Each scene shows the same named points in several views. A view is turned or mirrored, shifted and resized as a whole, has a little noise and may leave points out.
(in the rows, 128 means zero)

Scene 1
View 1
z_98: [115 154  92 135 120  79 134 133 190 157 125  96  88  75 123  32 155 136
  91 145 149  14 120 123  87 119 138 188 105 112 127 174 150 101 131 139
 109  94]
z_121: [107 111 112  66 106 115 124 131 154 153 151 139 116 179 139 142 152 143
  94 127 151 125  88 118 105 123 142 106 159  68 112  85 170  95 121 151
 178 113]
z_279: [163 145 121  89 142  95 119 112 148 167  97 143 130 120 144  93 147 172
  95 179 137  69 102 124 101 102 167 149 112  95  95 106 154 101  99 136
 152  93]
z_502: [121 157 136 121 118  79 133 170 148 172 142 108  92  80 134  33 172 146
 117 136 146  37 136 138  89 118 168 159 107 107 109 169 158  87 112 156
 116  90]
z_216: [135 132 164  67 126  87 125 170 105 170 148 146 109 132 156  96 171 163
 117 141 144 102 115 132 104 118 181 109 128  90  94 105 161  83  95 163
 161  97]
z_418: [131 139  76 102 123 111 126 105 189 153 113 116 120 137 132 104 144 142
  77 155 145  71  93 108  88 110 133 157 128  91 118 114 158 113 126 134
 145 106]
z_183: [ 98 133 139  98 104  88 131 176 139 158 166 123  88 126 137  76 171 138
 117 110 151  87 118 129 101 117 154 126 135  88 111 128 160  88 117 160
 139 104]
z_83: [134 126 103  67 121 113 122 110 159 154 124 139 127 164 142 135 147 151
  85 150 146 117  82 118  98 110 150 122 145  77 103  77 168 108 113 146
 169 109]
z_909: [151 136  83  86 135 116 116  74 183 161  90 136 140 148 132 119 128 163
  67 180 141  79  89 106  90 105 140 151 123  86 107  91 163 118 116 125
 160  98]
z_987: [104 149 138 110 109  76 131 183 136 163 165 110  82  92 145  45 169 144
 118 119 150  58 132 134  99 122 166 141 117 103 115 162 150  83 111 166
 126  91]
z_706: [133 136 101  89 123 103 125 116 166 154 114 135 119 133 141 100 146 155
  90 159 145  80  95 118 100 108 154 149 126  93 111 110 159 109 113 132
 161 101]
z_903: [ 96 125  92  98 104 101 131 139 174 152 149 119 102 141 136  99 152 132
  91 121 152  87 104 119  96 123 135 137 144  84 124 123 164 100 130 147
 143 109]
z_109: [ 87 139 146 106  95  84 138 196 124 158 184 114  76 109 147  59 180 135
 126 102 154  79 124 131 102 131 162 131 136  95 114 147 154  76 119 172
 132  99]
z_953: [143 138  96  94 130 105 121 100 174 165 101 133 134 128 132 100 144 157
  83 173 143  70  99 116  88 106 149 153 121  92 108 106 158 111 112 136
 142 100]
View 2
z_909: [138  98 114 117 146 115 109 158 127 142  99 171 111  93 151  56 135 143
 129 115 105 127 150  85 116 183 107 121  76 127  70 116 170 165  82 173
 104 165]
z_502: [150 163 182 132 179 118 126 152 133 154 143 139  98  70 134  83  53  82
 165 102 121 154 162  21 155  85 136 140 149  98  85 117 168 139 150 143
 146 137]
z_83: [155 123  96 148 164 101 112 164  99 160  89 142 128 102 169  55 148 139
 126 133 114 173 143 117 126 176  92 110  95 112  60 120 150 182 124 160
 123 153]
z_987: [159 179 165 140 187 111 127 157 123 163 137 127 110  67 133  86  65  81
 162 116 131 183 160  42 155  88 128 130 150  92  75 121 162 152 168 133
 153 129]
z_279: [137 111 144 133 166 120 107 160 128 133 115 142 110 116 174  54 102 116
 132 105  99 125 158  77 121 141 123 123 100 121  62 105 164 150 116 167
 124 166]
z_216: [163 144 138 163 191 112 102 158 111 159 114 106 129 121 195  54 106  97
 142 122 106 181 159 100 142 110 106 110 138  97  46 107 147 163 175 154
 159 150]
z_903: [160 154 120 144 175 102 118 161 103 170 110 139 117  71 148  77 113 114
 144 128 125 189 155  79 144 138 103 118 123  97  72 127 147 174 149 143
 136 136]
z_953: [139 116 136 124 155 116 116 159 131 141 108 164 116  97 151  63 116 125
 138 114 106 135 157  73 130 159 119 127  93 121  70 111 172 162 105 169
 112 165]
z_183: [168 168 131 150 185 106 127 157 112 177 120 128 115  79 145  83  93  99
 159 132 131 199 156  72 149 113 111 119 147  92  75 124 155 162 166 135
 151 130]
z_121: [163 137  80 155 170  96 109 160  89 169  87 139 134  82 172  74 154 139
 131 140 120 199 144 128 132 178  91 107 110 102  63 125 146 192 140 147
 129 139]
z_109: [165 188 145 154 196 111 127 151 113 175 127 120 113  63 139  90  80  91
 169 132 134 209 156  62 156  90 115 123 162  83  72 123 147 157 183 125
 162 117]
z_418: [139 127 118 122 150 112 124 161 120 143 106 170 103  70 135  73 118 138
 147 123 125 146 143  66 126 173 118 129  92 114  84 122 172 163  99 154
 103 152]
View 3
z_502: [147 149 183 159 131 116 188 105 119 170  95 181 141 158 175 136  93 129
 105 188 139 102 131  94 146 126 115 126 166 138  97 128 136 129 182 103
  71 122]
z_903: [157 140 141 133 136 115 158 116 118 145 119 122 121 156 149 141 104 138
 111 164 150  88 138 130 116 132 122 126 152 144 128 135 104 125 156 124
  88 127]
z_418: [153 124 149 127 147  96 142 104 134 147 145 124 133 162 167 120  81 128
 107 167 135 110 126 160  97 151 107 120 157 147 130 129 122 101 183 147
 108 140]
z_83: [150 110 123 120 124 103 124 120 115 136 153  93 106 147 162 134  96 139
 126 154 135  88 140 152  85 150 119 116 142 138 132 121  83 112 165 143
 103 136]
z_121: [155 127 114 116 133 117 133 126 106 135 144  80 103 152 145 144 104 149
 122 148 156  77 151 148  86 134 126 129 144 142 146 133  76 118 144 138
 102 130]
z_909: [148 118 140 125 130  94 132 104 128 143 157 112 123 153 167 125  82 128
 110 163 135 110 134 159  88 149 110 113 151 142 125 126 107 102 186 150
 114 139]
z_279: [138 109 158 143 103  95 140 105 123 140 147 133 122 148 189 128  81 123
 126 166 119 113 130 138 108 159 108 100 148 131  96 103  99 106 194 127
  92 134]
z_216: [141 118 138 143  98 125 150 129 106 139 118 117 101 141 171 153 106 146
 136 152 139  72 148 100 118 138 126 112 143 130 104 111  76 135 161  93
  63 119]
z_706: [146 119 151 130 126  98 141 106 124 142 144 122 120 153 170 133  88 129
 115 161 135 107 134 147 101 149 112 117 152 140 115 123 103 110 183 139
  98 135]
z_109: [157 158 151 142 136 135 188 121 111 161  83 150 126 159 144 154 118 143
 116 172 164  75 144  90 140 112 126 136 156 140 120 137 115 150 145  93
  62 117]
z_987: [155 152 167 154 130 123 187 114 115 166  88 166 137 154 162 148 106 136
 108 176 148  89 135  97 141 121 120 131 162 137 110 130 124 136 159 100
  69 119]
z_98: [159 159 196 150 166  92 195  77 142 176 102 189 173 168 174 111  79 112
  73 200 138 134 111 138 130 137  98 134 184 153 118 141 172 107 202 146
 101 139]
z_183: [162 145 146 138 131 128 174 116 115 152 100 138 124 154 146 146 110 141
 115 172 155  78 145 110 126 121 124 133 155 140 124 136 108 133 156 105
  78 117]
z_953: [143 118 156 128 128  91 139 105 127 143 150 129 127 151 178 122  76 123
 112 163 127 113 131 149  98 159 107 115 154 138 113 117 111 106 195 141
 105 137]
View 4
z_183: [126 140 105 127 140 118 150 104 122 125 169 122 108 160  89 133 122  99
 110 117 111 127 109 146 125 116 132 176 116 159 115 111 120 138 160 137
  77 114]
z_987: [109 146 101 139 134 108 162  98 115 143 164 108  95 185  81 133 137  97
 108  94 105 125 116 168 119 127 110 172 119 158 144  97 120 140 169 144
  61 119]
z_121: [172 113 104 109 165 145 142 121 154  88 165 147 120 102  87 133 108 105
 114 152 124 128  92 121 132  89 163 157 125 144  64 124 137 145 144 115
 139  96]
z_418: [130 140  87 114 176 151 177 118 151 116 164 105 104 126  89 146 136  89
 107 114  90 103 108 158 147 111 120 151 122 132 124  75 143 155 147 141
 107 102]
z_953: [143 144  67 104 155 157 181 112 195 101 146 104  98 117  85 149 133  92
 112 113 110 116 118 167 155 100 135 135 133  99 116  72 151 161 149 124
 118  92]
z_98: [ 95 151  68 131 172 149 205 113 148 146 157  76  80 164  91 148 154  75
  98  79  75  86 115 185 145 137  93 153 124 135 183  53 142 166 153 161
  72 117]
z_83: [164 132  85 100 162 151 149 117 177  76 152 129 114 105  87 141 118 103
 120 144 117 132 107 136 140  80 161 145 129 116  74 111 144 149 148 114
 140  90]
z_706: [145 144  79 103 152 156 168 109 182  99 147 110 100 121  91 146 135  93
 113 117 108 122 108 164 149  97 136 135 129 113 107  87 142 161 154 117
 114  95]
z_903: [135 136 100 120 156 130 159 111 134 112 165 126 102 140  86 134 121 100
 106 129 110 121 109 140 128 106 132 158 119 153 100 112 132 140 152 133
  96 102]
z_909: [157 139  66  94 172 170 181 119 212  84 140 104  96  91  88 145 133  93
 113 118 111 115 113 162 163  79 146 126 142  81 103  70 153 171 141 115
 141  86]
z_109: [117 138 112 142 135 103 147  98  94 140 174 120 109 180  86 127 124 100
 105 105 111 133 112 152 110 124 125 182 110 177 126 124 112 123 161 148
  61 122]
z_216: [148 148 106 111 108 109 132  88 154 103 151 130 113 156  84 134 117 112
 120 123 135 177 121 156 121  88 145 162 127 131  95 121 115 126 178 110
  90 100]

In a view up to two points have been moved. Name them for each view, in the order of its rows, or write -.
view 1 => z_903
view 2 => -
view 3 => z_909, z_98
view 4 => z_418
